A landscape with many peaks, sampled at points; each row gives a point and its height.
From any point a climber steps to the highest of the 5 points nearest to it. It stops when none of these is higher. Distance is the straight distance between rows; heights are no part of it.
fanag (h 528): [169  92 130 207 119  86  84 138  98 123 113  76 147 145 157 133 135 125
 138  86 109 170 138  95 139 127 182 114 136 122  85 136 131 104  92  57]
tib (h 648): [137 151 127 177 133 105 135 139  81 101  88 134 141 130 188 135 156 104
 135 103  85 165 129 138 142 140 184 122 129 148  83 131 166 151  59  68]
Kud (h 578): [114 106 212 101 113  84 119  96 134 158 113 103  76 142  82 178 138 172
 129  84 116  98 102 168  98 192 155  72 127  92 114 114 113 120 192 133]
rufi (h 176): [114  84 109 145 147 134  75 143 120 144 112 113 150 151 106 154  98 121
 102 174 148 137 149 119  96  77 113 156 127 143 111 136 135  55 139 128]
Tuven (h 405): [146 120 102 107 127 124 140 146 162 136 160 133 117 145 161 106 162 128
 126 134 130 141 190 131 142 138 109 107  80  84 137 141  79 114 136 121]
tanu (h 222): [115 160 134 112 145 175 100  90 107  70 112 153 156 132 153 108 150 134
 128 197 173 134 117 141 151  92 102 109 124  88  98 126 121 127 114 176]
sonu (h 101): [126 122 103 127 141 101 123 170  64 171 110 128 115 124  95 135  89 113
  72 179 145 144 129 121  56  96 113 189 152 154 115 132  90  85 177 123]
pubil (h 481): [189  98 144 176  81 108 114 108 139 128 125  69  77  89 165 119 122 141
  97 108 113 115 135 154 164 150 126 105 124  83  94 140 105  65 110  75]
ruso (h 470): [182  93 154 176  97 103 135 114 131 114 137  84  63  92 172  87 113 135
  93 114 122 100 115 148 130 172 133 111 123  90 120 124  97  68 119  77]
Mav (h 587): [189 134 143 162 116 120 157 130 104  91 146  93 144 113 200 130 161 100
 116  93 109 133 180 157 183 169 127 121  91 110  86 152 121 117  76 113]
taf (h 238): [117  87  84 171 128 133 127 167 126 198 111 110 159 144 120 145  67 132
  80 147 104 123 126  89 107  94 128 181 119 180 117 142 119  95 151  88]
Vuz (h 214): [102 150  96 114 133 146 163  63 146 147 160 146  92 162  46 124  99 142
 117 135  90 113  84 149 122 146  63 164 166  69 137 134 173 114 111 159]
Sipal (h 490): [125  91 226 105 111  62 114 109 144 163 142 116  75 135  79 160 166 162
 178  62 101 113  95 198  94 185 148 112 113 121 123 112 101 135 184 130]
vap (h 274): [144  60  93 185 137  92 153 114 104 121 129  94 131 108 152 115 108 134
  87 119 145 134 137  82 140 159 151 169 121 136 113 152 110  86 104  88]
kib (h 454): [156 157 112 126  92 176 197 138 111 135 123 134 141 125 116 166 138 118
 193 100 141 144 206 195 141 164 101  92  99 152 170 104 110 140 130 149]
dorid (h 251): [127 113 119 196 101 146 129 160  96  90  51 149 115 148 146 121 106  37
 187 112  58  62  96 122 119  97 147 149 129 162 148  83 128 128 100 133]
ragus (h 150): [125 103  87 153 141  66 147 157  91 171 134  93 143 125 115 115 115 127
  53 147 120 143 137 119 102 138 126 183 131 162 131 131 109  98 146 102]
zoral (h 359): [ 83 160 118 120 153 104 148  69 159 137 142 115  79 125  81 123  92 165
  77 149 142 148  75 162  98 149  73 120 171 116 123 136 166 131 150 148]
mezod (h 444): [104 130 147 144 153 151 123 138  61  65  65 154 176 150 147 136 139  76
 160 177  86 101 112 113 107  78 149 126 119 127 160  86 124 133 135 142]
mubep (h 539): [153 153 118 130 138 114 178 147 100 103 112 110 126  95 166 141 163 102
 144 102 118 126 200 180 161 162 111  94  94 126 148 125 103 111  90 153]
Tiv (h 226): [100 111 102 114 135 136  82 102 139  90 157 127 144 150 137 107 109 148
 124 191 181 151 100  92 108  57  97 140 141 112 127 123 113  90 121 152]
nuso (h 215): [120 173 128 110 171 139 131  56 142  87 165 139 163 143 152  87 127 138
 140 163 139 114  95 119 156  93  61 115 160 127 142 134 155 139 120 176]
gaz (h 486): [128 152  91 133 145 118 167 168 107 126 124 128 119 119 180 113 175 126
 125 135 113 130 186 133 158 126 116 110  82 140 137 142  98 121 127 152]
Bodu (h 583): [116 105 188 105 134  76 142  59 141 133 171 123  92 112  51 164 111 179
 134 107 163 148 106 166 116 157 151 154 156  62 133 124 153 152 152 144]
kuvis (h 429): [131 114 131  92 169  81 120  83 139 146 128 121  57  98  82 103 111 181
  96 152 175 137 125 138  88 171 122  98 145 128 132 127 184 119 159 152]
veg (h 198): [107 113 105 182 131 104 140 188 120 193 134 126 153 147 127 124  96 137
  70 159 108 114 128  84 109 104 149 155 116 143 143 112 108 105 130 115]
gotik (h 223): [127 172 130 109 163 151 128  86 115  73 155 138 158 129 194  76 132 138
 131 198 159 119 109 121 159  65  88 110 152 133 115 129 150 155 113 184]
saf (h 547): [129 110 101  95 122 115 126 160 138 139 138 131 110 134 130  99 133 131
 103 163 190 154 145  97 118 109 123 126 103 120 156 114  90 113 135 144]
gako (h 511): [143  92 158  69 128 120 119 107 158 110 171 128 111 120  71 160 158 135
 204  21 131  99 106 153 141 193 134 126  89  95  92 137  98 136 153 149]
diti (h 313): [ 87 107 138 181 163 183 110 143  79 108  83 176 183 118 132 142 133  45
 152 166  83  93 102  93 104 104 172 147 106 150 184  93 140 145 124 135]
Kedi (h 471): [143 108 192  67 131  86 139 103 175 132 160 105 163 115 102 194 169 104
 223  41 177 128 129 136 145 155 115 147 122 116  84 118  99 141 138 135]
rivub (h 383): [ 80 160 137 140 145 141 119 180  99 111  89 156 147 144 147 129 157 108
 107 177 107 110 129 130 121  97 131 129 114 124 139 111  79 122 109 150]
noso (h 573): [156 130 116 177 137  78 134 140 116  96 105  83 130 119 187 120 143 130
 121  91 115 160 159 112 160 149 160 121 108 101  84 137 126 131  61  95]
Bal (h 93): [115 163 143  81  93 153 130 126 167 101 159 123 118 126  83 127 151 146
 130  89 150  97 122 141 137 114  76 166 162 109 104 145 145 166 112 168]
mafor (h 153): [119  96 104 159 141  88 135 167 111 166 107 114 120 112 120 137 106 146
  59 142 158 155 156 116  81 118 140 166 118 152 141 124  94 101 174 135]
lezul (h 404): [141 138 107 184 105 115 144 152  72  80  63 165 130 132 170 128 111  80
 162 130  74 128 107 126 135 123 169 122 130 180 145 111 165 192  96  74]
pir (h 285): [ 88 115 102 150 118 126 107 194 122 141 108 110 159 155 171 129 148 118
  85 167 106 122 119 100 122  81 126 130 119 144 152 109 105 105 112 123]
tad (h 403): [ 98 157 113 153 131 130 137 169  90 103 113 133 125 158 186 128 174 105
 116 155 103 119 164 129 149 126 123 107 100 127 129  98  85 130 122 135]
levit (h 192): [131 149 103 111 117 166 134  85 166 100 182 139 115 154  79 106 129 144
 133 117 130 115 100 117 147 102  70 142 164  99 100 139 173 116 102 152]
muzu (h 411): [136  74 129 147 120  94 147 103 129 141 129 112 112  99 111 113 109 125
  74 145 159 125 159 115 122 165 138 141 113 109 130  96 109  58 147 117]
zopu (h 270): [113 133 137 140 113 127 114 180 116 131 119 141 149 153 163 119 168 120
  87 159 113 134 143 115 142  83 113 122 103 137 138 129  67  97 112 115]
pepum (h 63): [126 157 132  86 104 148 108  99 172 116 170 127  98 132  82 131 120 179
 133  77 130 121 111 155 150 121 109 159 137  83 138 166 151 148 110 141]
bevo (h 272): [129 141 121 102 100 145  73 106 161 107 140 145 110 132 131 104 120 143
 124 182 172 142 128 117 127  76 103 123 134 109 143 139 125  87 119 139]
vem (h 384): [127 116  86 133 127 110 147 194 109 127 139 127 128 143 174 114 142 131
  90 125 112 117 184 103 142 109 119 132 101 113 154 136  97  94 117 102]
zuda (h 233): [134 104 121 131 128 140 136 181 114 195 130 112 152 107 112 147  79 143
  67 152  92 120 110 103  96 113 153 198 132 191 117 130 113 111 171  77]
Vonek (h 345): [160 102 105 127 106  92 140 136 118 161 129 107  82  99 113 112 119 136
  81 141 176 158 146 121 120 110 122 122  93 137 161 129 108  85 167 143]
ner (h 400): [126 100  92 159 122 153 122 177 157 177  91 120 149 128 183 142  94 136
 126 165  80 149 111  79 104 109 169 127 130 180 114 139 132 141 121  49]
pas (h 250): [104 146 135 127 177 147 129 107  81  85  96 141 167 133 170 118 144 118
 162 213 147 140 119 129 134  39 121 110 144 133 155 135 152 164 133 184]
naz (h 585): [130 112 110 184 140 113 117 123 100 132  96 135 169 118 160 135 143 138
 140 110 111 168 122 108 150 146 163 123 122 159 113 134 184 145  72  56]
linud (h 532): [164  78 135 107 121 120 117 112 164 135 162 117  92 128  91 139 145 134
 177  47 116  88 133 150 141 188 147 131  94  55 119 143 102 116 162 149]
nagud (h 354): [102 104 100 138 106 116  88 135 143 136 125 121  90 140 116 117 113 152
 101 180 169 144 140 102 117  90  98 124 128 132 132 127 108  70 132 141]
pez (h 480): [ 95 168 117 149 123 141 126 163  96  87  68 135 150 137 142 118 161  76
 136 172 108  83 147 135 134 107 136 117 119 137 135  94  93 133 123 158]
nopub (h 610): [121 117 213 108 125  63 136  49 151 144 139  97 102 107  76 183 135 164
 136  94 168 110  83 160 106 172 183 128 143  62 125 109 149 163 162 153]
Daf (h 387): [156 100 104 127 124  92 148 151 124 139 122 124 104  96 108 109 118 135
  63 147 179 146 148 140 122 154 133 137  91 112 146 116 109  79 174 126]
bokad (h 217): [120 157 129 112 137 180  98 117 108  75  71 148 157 129 143 137 117 110
 181 178 159 121 143 130 146  96 106 104 139 108 132  94  94 146 143 178]
Pedug (h 335): [166 176 119 175  84 112 170 166  74  80  85 110 108 122 188 150 109  85
 152  98 107 102 168 197 151 127 112 111 126 158 155  89 132 138  65 117]
morib (h 399): [155  75 135 177 102  95 157 127 125 134 126  99 104  89 145 111 111 125
 100 101 132 130 144 113 142 180 144 121  83 101 109 111  90  55 112 101]
lat (h 506): [169  85 151 143  95 105 141 104 140 141 142 105  74  97 120 114 133 150
  93  91 109  94 134 189 125 205 154  99 101  97 131  95 103  76 160 124]
Rino (h 181): [129 198 141  79 101 175 116 115 160  87 120 149 156 115 116  82 134 131
 132 141 170 125 151 149 163 134  93 108 136 117  97 143 122 166 152 177]
Gog (h 133): [116 164 126  99 115 164 107 112 161  99 166 147 118 112 102  98 122 147
 141 140 155 139 107 129 186 124  61 123 168 102 108 131 150 168 132 164]
Numib (h 206): [ 90 132 146 155 134 177 122 178 110 128  81 157 188 156 144 128 157  98
 104 163  85 129  94  75 107 108 149 136 130 146 142 119 129 116 113 120]
supo (h 358): [114 132 115 145 133 180 113 125 160 188 106 136 159 153 193 152  81 131
  98 174  98 117  92  72 110 114 140 128 118 181 117 122 138 120 128  71]
fadev (h 382): [120 131 143  91  81  92 136  82 132 150 174 114  63 114  73 131  98 170
 133  90 155 135  85 152 126 127 125 146 145  86 130 156 167 164 127 143]
kot (h 548): [164 145 121  96 150 136 149 146 139 107 148 143 155 128 113 120 178 119
 156  79 135 135 186 182 163 185 108  72 105 132 115 138 130 116 119 158]
fupu (h 262): [115 128  96 119 135 112 118  85 146 149 127 127  61 115  95  90  75 151
  99 168 211 158 103 159  86 131  92 135 158 133 111 154 155 100 154 140]
Tega (h 164): [142 139 128  93 114 152  92 130 171 121 151 139 103 139 117  78 144 156
 145 139 172 145 157 123 144 130 114 112 120  96 134 133 103 144 158 143]
dumu (h 288): [126 141 124  90 129 146 158 137 156 120 149 126  93 115 132  98 167 159
 147  98 173 104 176 122 160 140 131  87  78 116 131 152 120 143 142 141]
Pipa (h 474): [120  94 105 174 115  90 137 157 122 153 133 135 184 170 169 132 117 132
 109 125 106 162 122  65 146 125 163 149 125 175 127 133 143 103  96  68]
mek (h 300): [ 71 125  99 161 122 169 110 186 119 169 111 130 167 159 136 158 112 109
  77 173 110 142 107  83 121 104 131 157 136 149 125 124 108 112 122 107]
lidi (h 199): [105 129 115 114 117 148  87 141 118 120 109 137 170 142 149 133 147 144
 112 188 136 143 136 109 114  72 103 121 135 112 106 127  96  98 125 143]
Sir (h 356): [109 173 175  60 128 118 148 134 176 134 179 121 148 129  96 153 146 159
 174  67 170 116 133 145 159 121 113 151 131 143  82 140 123 202 142 134]
melen (h 194): [103 182 149  94 110 164 120  85 145  95 189 127 151 124  64 138 130 106
 126  98  95  90 123 151 138 115  61 154 183 118 104 131 168 153 103 175]
Guner (h 507): [184  83 175 113  99 129 110 111 155 124 156 126  72 125  91 132 145 141
 168  49  71  77  95 181 111 188 134 104 101 102 101 149  73 111 154 124]
ripo (h 453): [175  77 116 149 121 114 140 132 148 133 140 113  78  95 121 132 148 131
  97  90 142 103 154 124 132 172 145 109  84  81 134 143  80  56 132 114]
doma (h 460): [130 168 147  95 103 165 152 153 157 136 129 130 132 131 123 150 145 131
 231  92 153 145 178 192 161 150  93  95 131 166 109 116  98 187 156 141]
pep (h 385): [118 138 186  58  95  74 149  87 164 139 189 120 132 104  86 166 168 138
 177  59 157 110 109 137 148 150 102 178 132 128  99 139 123 185 110 138]
lafo (h 466): [140 141 171  51 122  90 138  88 189 125 173 131 126 135  93 133 162 141
 183  51 157 116 126 134 153 144 142 158 122 100 113 142 122 185 138 129]
vaso (h 455): [122 128 138  96 136  77 131  79 150 126 127 110  88  92  80 119  81 178
  97 120 160 153  94 149 100 168 152 132 156 122 121 132 186 164 161 143]
noped (h 512): [142 103 103 163 155  84 162 157 119 120 140 111 144 124 186 112 159 143
  95  93 104 155 162 113 166 145 128 136 106 125 118 131  95 111  80  93]
Zutat (h 195): [121 101 178 126 185 206 140 105  94 159 106 177 157 111 142 135 110  80
 154 198  72 121  91 101  70 100 175 145  98 149 205 134 164 149 123 128]
vifan (h 524): [152 177 128 112 137 149 153 148  98 111 124 126 122 104 154 126 166 111
 158 112 132 126 197 168 177 174 118  74  98 154 143 107  88 143 121 136]
mubuk (h 283): [121 153 114 118 129 130 125  73 150 149 145 129  56 118  76  97  64 179
 103 137 165 151  87 152 101 160  85 118 186 127 121 114 169 145 139 154]
kozan (h 386): [122 101  95 180 134 117 147 166 117 171 131 118 156 137 168 143 101 149
 134 117 105 149 118  72 111 129 156 159 132 184 132 131 138 113 111  63]
fupor (h 537): [136 103 169  51 144 103 115  73 160 134 154 110 101 117  68 159 129 147
 168  59 165 133 112 143 137 142 158 172 126  73 119 146 157 156 155 134]
bigo (h 560): [165 115 104 150 143 108 177 146 115  82 142 105 122 136 183 110 160 126
 117 121 111 113 177 130 178 169 110 112  82 116 120 129 116  98  82 123]
dasi (h 261): [ 99 107 171 144 173 197 135 126 133 170  96 171 191 116 156 148 126  85
 101 178  83 124  96  87  80 113 190 144 108 151 154 126 160 127 116 117]
duv (h 254): [106 122  81 137 114 114  82 176 112 139 127 127 120 151 122 125  96 139
  90 163 139 149 150  92  91  70 116 147 123 132 139 146 117  68 161 118]
mesuk (h 554): [169 153 121 165 124  90 130 143  70  91  56 119 134 101 166 134 135  91
 157 104 113 147 142 161 146 137 156 126 121 185 132 107 166 189  79  90]
Mudan (h 284): [115 150 118 113 134 123 136 173  95  91 112 149 119 155 138 115 167 146
 124 185 132 106 160 125 155 114  99  89 114 124 126 127  62 121 137 141]
Vuga (h 235): [112 115 109 127 134 106  95 119 132 155 121 152 107 130  92 117  69 129
 100 179 171 165 113 128  60  83  94 142 143 144 119 106 103  58 161 141]
vegi (h 457): [145  95 117 134 139 100 133 107 124 131 124 142  89 102  78  94 128 161
  90 112 175 148 142 142 102 162 136 103 111  92 164 125 124  92 181 155]
res (h 582): [141 111 178 111 133  87 132  63 151 124 147 130  91 116  57 137 127 161
 139  64 170 150 125 145 104 150 171 113 122  74 134 127 135 143 166 150]
neb (h 319): [145 118 124  82 102  97 141  71 171 151 183 124  74 123  75 108  90 182
 149  82 177 165 113 122 130 148 122 108 139  99 132 157 152 141 153 129]
malu (h 564): [179 129 132 113 144 157 155 133 114 114 156 106 125 109 170 115 165 128
 130  89 118 133 181 145 188 198 114  95  84 111 138 151 100 111 115 150]
vevik (h 178): [130 178 114  68 102 145  83 145 157 106 140 152 135 148 137  90 145 141
 134 157 175 145 142 118 160 117 114 100 122 106 113 148 122 126 149 141]
gepod (h 224): [123 199 170 106 108 149 148 159 167 120 168 136 164 115  79 144 142 136
 172 107 144 105 125 159 173 145  78 160 189 155 102 143 136 195 135 153]
Gune (h 302): [108 175 114  96 109 164 125 149 114  83 103 130 131 130 148  96 141 129
 166 171 127 108 170 150 161 137 122  75 105 123 133 118  97 144 168 154]
duki (h 437): [101 118  98 163 106 144 125 188 112 130 124 139 142 171 160 145 162 115
  80 150  68 138 122  92 136 114 128 141 128 163 138 136 114 132 101 109]
lavo (h 525): [ 91 117  97 172 128 132 130 162 133 151 113 127 151 162 161 148 147 146
 110 140  78 149  92  95 104 120 154 120 140 185 138 137 149 140  77  79]
naro (h 322): [127 139 195  69 106  69 172 126 172 149 186 116 149  96  98 197 153 132
 180  68 165 125 142 136 141 128 103 198 150 132 113 127 129 187  98 154]
vepeg (h 365): [130 184 151  75 109 162 128 147 161 119 137 133 153 116 120 129 143 147
 189 120 152 144 145 164 163 147 114 104 134 159 113 132  90 192 166 144]
periv (h 148): [110 105 168 150 202 169 125 143  64 126 109 174 176 132 137 130 122  62
 155 168  79 133  84 121  88  74 186 124 121 147 206 133 163 150 143 142]
Desa (h 526): [161  90 156 113 148 141 127 105 147 143 118 125  81  90  79 125 140 151
  98  89 138 128 121 161 106 206 172  74 124  82 122  87 139  92 177 154]
nid (h 258): [106  94 141 132 171 190 112 164 116 143 130 131 199 148 128 170 135 102
  71 180 112 120 113  95  80  87 144 120 144 168 149 122 136  77 128 104]
simu (h 472): [136  88 135 130 148  87 126  99 141 137 119 134  70  76 107 107 128 145
  64 133 163 127 157 116 105 177 160  96 113 106 136  93 128  78 182 138]
kur (h 733): [131 156 107 170 137 102 157 146  82  97 118 119 142 144 189 110 157  98
 128 109 101 137 143 130 174 134 163 113 113 166 120 120 146 158  67 114]
mab (h 615): [113 125 108 170 135 104 135 163 108 124 118 117 147 156 185 109 147 133
  99 114  73 131 113 103 162 120 164 138 116 150 144 125 139 141  84  89]
rogi (h 248): [104 141 152 121 182 144  98  78 107  94 140 145 177 129 178  99 120 138
 144 178 147 168 106 111 116  53 116 128 143 124 139 136 121 119 108 185]
neku (h 553): [186 113 149 169 105  99 140 118 124  79 137  87 113 127 195 113 136 127
  95  91 110 114 163 126 159 169 117 106  99  88  96 150  94  79  76  82]
piniv (h 212): [145 182 144  75 115 145 119 142 144 110 122 145 130 135 140 106 171 129
 144 148 163 136 170 159 158 124 101 107 118 135 113 125 100 154 148 163]
bivo (h 565): [ 99 146 122 147 103 135 139 151  70 106  58 139 141 155 171 138 136  70
 148 143  90  74 125 148 135 118 139 133 128 143 160  93  95 139  98 132]
Bul (h 264): [139 102  88 133 128 105  91 101 154 113 116 129  93 124  99  95  92 158
 102 186 193 166  95 122  86  89  85 129 144 117  94 143 120  64 152 142]
lol (h 290): [ 97 145 142 104 161  77 164  71 162 171 154  87  71 127  97 146  88 160
  65 108 168 146  72 137  80 175  88 115 191 123 113 117 196 167 134 176]
rud (h 517): [134  91  80 190 148 101 133 120 131 171 115  96 164 134 171 161 122 132
 123 114 115 171 137  86 126 129 167 131 114 163  89 130 173 111 107  55]
vepa (h 236): [116 144 155  64 114  86 142  91 159 120 204 120 109 129  71 157 118 156
 147  68 117 107 114 155 139 123  87 178 150  81 148 144 143 182 122 134]
Kubu (h 555): [141  84 173 103 130  99 114  99 166 131 126 130  74 118  72 129 137 162
 136  80 130 119 115 170 105 183 164 101  91  62 128 129 120 102 184 123]
Mabaz (h 477): [152 120 152  63 139 107 134 123 159 137 168 125 137 131  94 140 166 136
 197  44 163 128 148 131 144 166 140 122 120 111 112 148 104 174 164 139]
gatu (h 550): [ 95 163 125 151 115 121 168 182  71 121  74 140 115 169 177 121 124  70
 164 119  66  75 134 153 130 135 118 117 125 157 153  92 110 163 113 112]
sero (h 287): [ 84  99 157 145 170 233 122 112 148 163 105 145 207 114 170 161 100 111
 102 184  91 108 127  86  90 107 177 139 117 162 151 108 155 120 110  99]
meka (h 213): [121 139 106 105  93 142 116  88 151 132 152 136  68 157  86  98  85 158
 114 116 149 136  83 138 131 115 100 135 174  87 140 161 162 131 123 144]
dasa (h 241): [122 104  94 166 119 118 163 185 115 170 136 102 137 133 143 131 114 139
  80 140 129 131 152  94 103 112 149 160 133 145 136 125  95 104 148 111]
gon (h 200): [106 168  94 108 136 140 151  61 130 118 194 144 148 160  78  95 126 127
 125 103  90 107  95 120 158 131  61 141 176 103 109 139 163 113 102 181]
tem (h 360): [137 100  85 166 151 152 131 120 134 194  99 131 158 142 174 139  89 143
 136 144 107 163 134  79 115 136 158 132 108 210 125 122 148 126 135  57]
sadek (h 323): [ 89 164 150 120 178 158 108 115  81  73  97 137 175 134 145 124 152  94
 137 186 140 154 117 102 108  80 151  97 136 113 140 111 120 133 126 177]
zefiz (h 289): [ 87 144 152 142 190 136 103 122  48  90 106 131 174 132 148 125 122  83
 169 179 136 145 104 117  91  48 159 113 138 124 172 104 135 146 149 169]
divo (h 518): [139 123 159  97 133 132 144 141 177 116 164 127 168 119 102 155 167 135
 216  34 163 147 170 176 149 176 128 103 118 143 106 109 101 160 145 155]
Nodu (h 166): [117 175 128  86 104 141 132 100 137 137 185 109 109 154  56 145 123 121
 136 100 108 100 137 157 128 119  47 159 175  85 106 146 160 122  73 163]
mobaz (h 631): [113 122 105 178 144 131 142 145  90 142  90 148 143 142 188 128 147 121
 145 116  64 165 127 104 141 110 174 109 141 178 124 152 158 158  73  77]
Dur (h 527): [152 157 141  98 151 140 153 136 166 128 158 136 169 116 124 133 181 116
 173  72 140 138 170 157 148 201 127 110  95 124 127 112 118 158 149 157]
nebov (h 281): [127 140 108 114 114 133 121  70 178 121 155 135  70 148  63 108  72 141
 102 118 132 137  65 143 120 129  70 131 172  87 118 144 173 118 131 144]
tabuv (h 361): [152 109  93 104 118 100 112 108 148 121 137 132  55 108  89  87 121 166
 103 145 176 149 154 119 121 135 128  91 116 109 157 153 126 102 164 130]
lus (h 171): [ 91 118 133 121 168 148  83 120  84 100 127 137 229 154 142 140 134 138
 117 169 116 154 114 116 102  47 143 124 128 134 143 138 139 107 118 181]
letir (h 529): [157 112 121 106 135  90 130  91 167 127 131 127  71  90  87 123 128 161
 108 107 183 144 118 145 100 183 162 100 121 102 138 114 160 139 174 164]
kagi (h 247): [117  87 145 192 144 180 130 118 112 137  77 180 160 114 156 122 124  23
 183 151  72  72  84 103 117 120 138 155 131 146 190 106 135 148 118 105]
rufu (h 286): [112  99 100 149 127 163 104 167 108 175 107 109 168 168 123 168  90 125
  80 175  82 121 119 100  84  77 137 181 129 178 108 146 121  91 169  89]
zimi (h 207): [117 187 122 115 160 176 156  75 152 102 187 115 177 144  98 100 128 130
 141 133  99  79 128 150 178 105  74 120 179 116 120 136 184 127 109 182]
lovu (h 301): [143 129 109  78 115 125 135 115 173 122 150 140  97 127  83  96 129 161
 122 100 164 137 141 121 136 162 145 109 113  93 144 126 117 147 150 127]
berov (h 18): [145 180 129  69  94 160 109 144 156 116 166 134 122 147  96 112 121 152
 150 131 153 107 127 134 167 121  90 137 156 107 121 162 139 164 137 155]
tas (h 563): [174  88 143 186 104 104  67 160  98 152 109  82 128 118 143 151 117 113
 115 100 105 192 125 116 115 141 169  94 137 139  79 143 143 106  85  34]
ket (h 102): [115  95 171 143 189 153  92 116  91 140 114 171 149 136 133 120 104  74
 171 160 104 122 101 107  65  53 168 136 124 152 203 129 149 173 124 164]
kitan (h 306): [120  98 128 145 135 215  94 140 150 185 117 126 218 131 139 176 101 109
 106 174  96 107 102  72  85  86 160 160 118 165 144 126 138  99 143  97]
Suz (h 425): [ 90 122 130 160 123 168 117 148 130 164  85 176 145 145 190 148 142 110
 113 186  54 119  96  92 128 111 178 131 128 184 147 112 135 147 100  74]
Vor (h 451): [145 164 118 129  95 136 172 154  78 109  85 122 113 128 171 148 143  90
 177 132  97  98 177 206 140 133 107  86 104 140 137  87  82 139 126 143]
rure (h 263): [103 114 129 189 119 163 141 149  84 108  85 191 152 131 165 122 122  40
 171 138  65  68  71 107 113 118 156 142 131 164 158 104 130 172 107 110]
totak (h 246): [112 159 152  64 121 100 132 147 160 151 199 114 115 106  86 143 144 143
 151  64 154  89 125 146 134 132  98 185 139 100 107 161 146 195 110 145]
luf (h 310): [135 123 102 116 134 105 120  96 158 139 159 151  63 100  75  93  82 196
 112 147 194 172 107 145 105 139 131 109 159 143 134 147 164 104 137 145]
Vufa (h 324): [132 111 128 133 138 208 120 134 130 205  89 117 182 130 149 156  72 113
 107 180  86  93 116  77 106  98 151 165 123 157 100 139 138 109 151  53]
zeren (h 252): [126 180 143 116 135 157 111  90 118  77  89 132 167 119 137 112 127  90
 148 212 181 128 126 131 134  84 103 116 141  97 132 111 127 134 143 181]
riva (h 126): [112 173 101  82 100 148 122 115 160 124 197 117  83 139  80 125 115 145
 115 114 142 112 100 151 155 108  74 157 177  93 126 144 158 159 119 158]
Tez (h 299): [115 124 106  92 161  73 136 101 135 161 120 148  52  98  88 108  59 162
  92 154 185 170  73 135  60 140  93 116 156 160 129 127 175 132 168 164]
ketir (h 646): [156 154 118 170 126 106 164 142  68  69  78 100 149 102 190 135 160  94
 123 101 108 137 150 159 174 158 158 115 126 122 126 137 142 145  55 106]
mefu (h 305): [130 113 114 126 143 182 124 149 137 215  98 117 163 119 141 154  54 125
 115 176  94 110 112  85  96 114 134 174 127 190 106 151 123 156 161  57]
Zit (h 341): [158  82 105 149 121  83 159 132 119 144 123 117 112 111 145 119 106 145
  93 132 128 131 159 102 151 153 144 144 102 126 153 136 104  66 122 115]
Fotek (h 420): [140 171 121 109 111 182 153 139 120 120 105 156 120 136 130 138 142 109
 168 148 145  99 192 183 148 140 124  87 127 152 119 100  71 154 161 146]
zumu (h 520): [179  96 148 103 115 150 127 123 163 104 184 116 103 118 117 146 151 121
 170  62 106  97 140 140 156 201 126  83  81  76 116 118 101  97 142 139]
Gal (h 687): [104 164 115 164 136 150 138 190  83 121  75 124 125 161 162 138 135  93
 129 156  77 119 110 132 143 117 163 137 133 159 150 115 112 158  85  99]
Kosul (h 225): [126 141  98 119 112 157  97  83 173 121 144 150 120 123 107  86  99 152
 120 152 151 109 102 137 152  86  78 135 163  96 109 161 154  94 137 147]
kag (h 191): [128 171 116  60  93 145 128 131 178 120 173 135 111 125 103 115 135 157
 153  86 156 107 129 130 149 142 115 131 141 111 113 167 141 201 154 145]
Tisut (h 651): [161  69 115 205 115 130  63 121 127 172 114 144 140 123 160 168 143 108
 140 105 100 205 145  63 121 136 155 103 149 150 105 145 178 121 109  50]
fid (h 424): [142 126 136  81 130  90 122 111 159 129 163 127  96 133  81 113 127 175
 154  72 176 141 126 118 134 124 122 142 133 109 136 157 161 172 151 147]
pape (h 197): [127 115 105 138 141  59 117 167 109 151 126 128  93 103  96 120  98 122
  89 170 156 132 141 105  87 117 131 159 140 155 151 129 109  87 182 131]
Rufek (h 311): [114 130 135 180 120 142 138 146 118 113  54 173 121 124 162 114 150  56
 152 123  40  96  86 120 141 119 158 157 141 159 143 129 138 142  93  87]
beb (h 346): [146 157 114 189  80 109 139 146  82  72  56 124 106 115 167 119 107  78
 169  84  90  97 127 150 124  89 154 113 134 206 146  91 169 184  65  84]
gezu (h 577): [180  84 135 217  98 106  55 147 109 140  99 105 163 140 157 146 156 141
 140  93 101 183 141  84 146 165 183  97 139 137  83 126 178 131  89  64]
gez (h 120): [102 169 144  74  95 129 121 114 149 134 204 108 124 142  70 164 147 118
 153  95 115  94 127 145 115 131  56 201 181 103 115 134 132 172 105 140]
selo (h 249): [102 130 135 144 137 154  93 175  94 107  98 135 194 165 155 166 167 112
  85 181 121 124 122 107 109  72 146 131 132 125 136 117 119  95 121 133]

For each start below, name the point where the climber stops.
Gog: nopub
mubuk: nopub
piniv: kur
muzu: nopub
gako: nopub
gepod: kur
Zutat: Gal
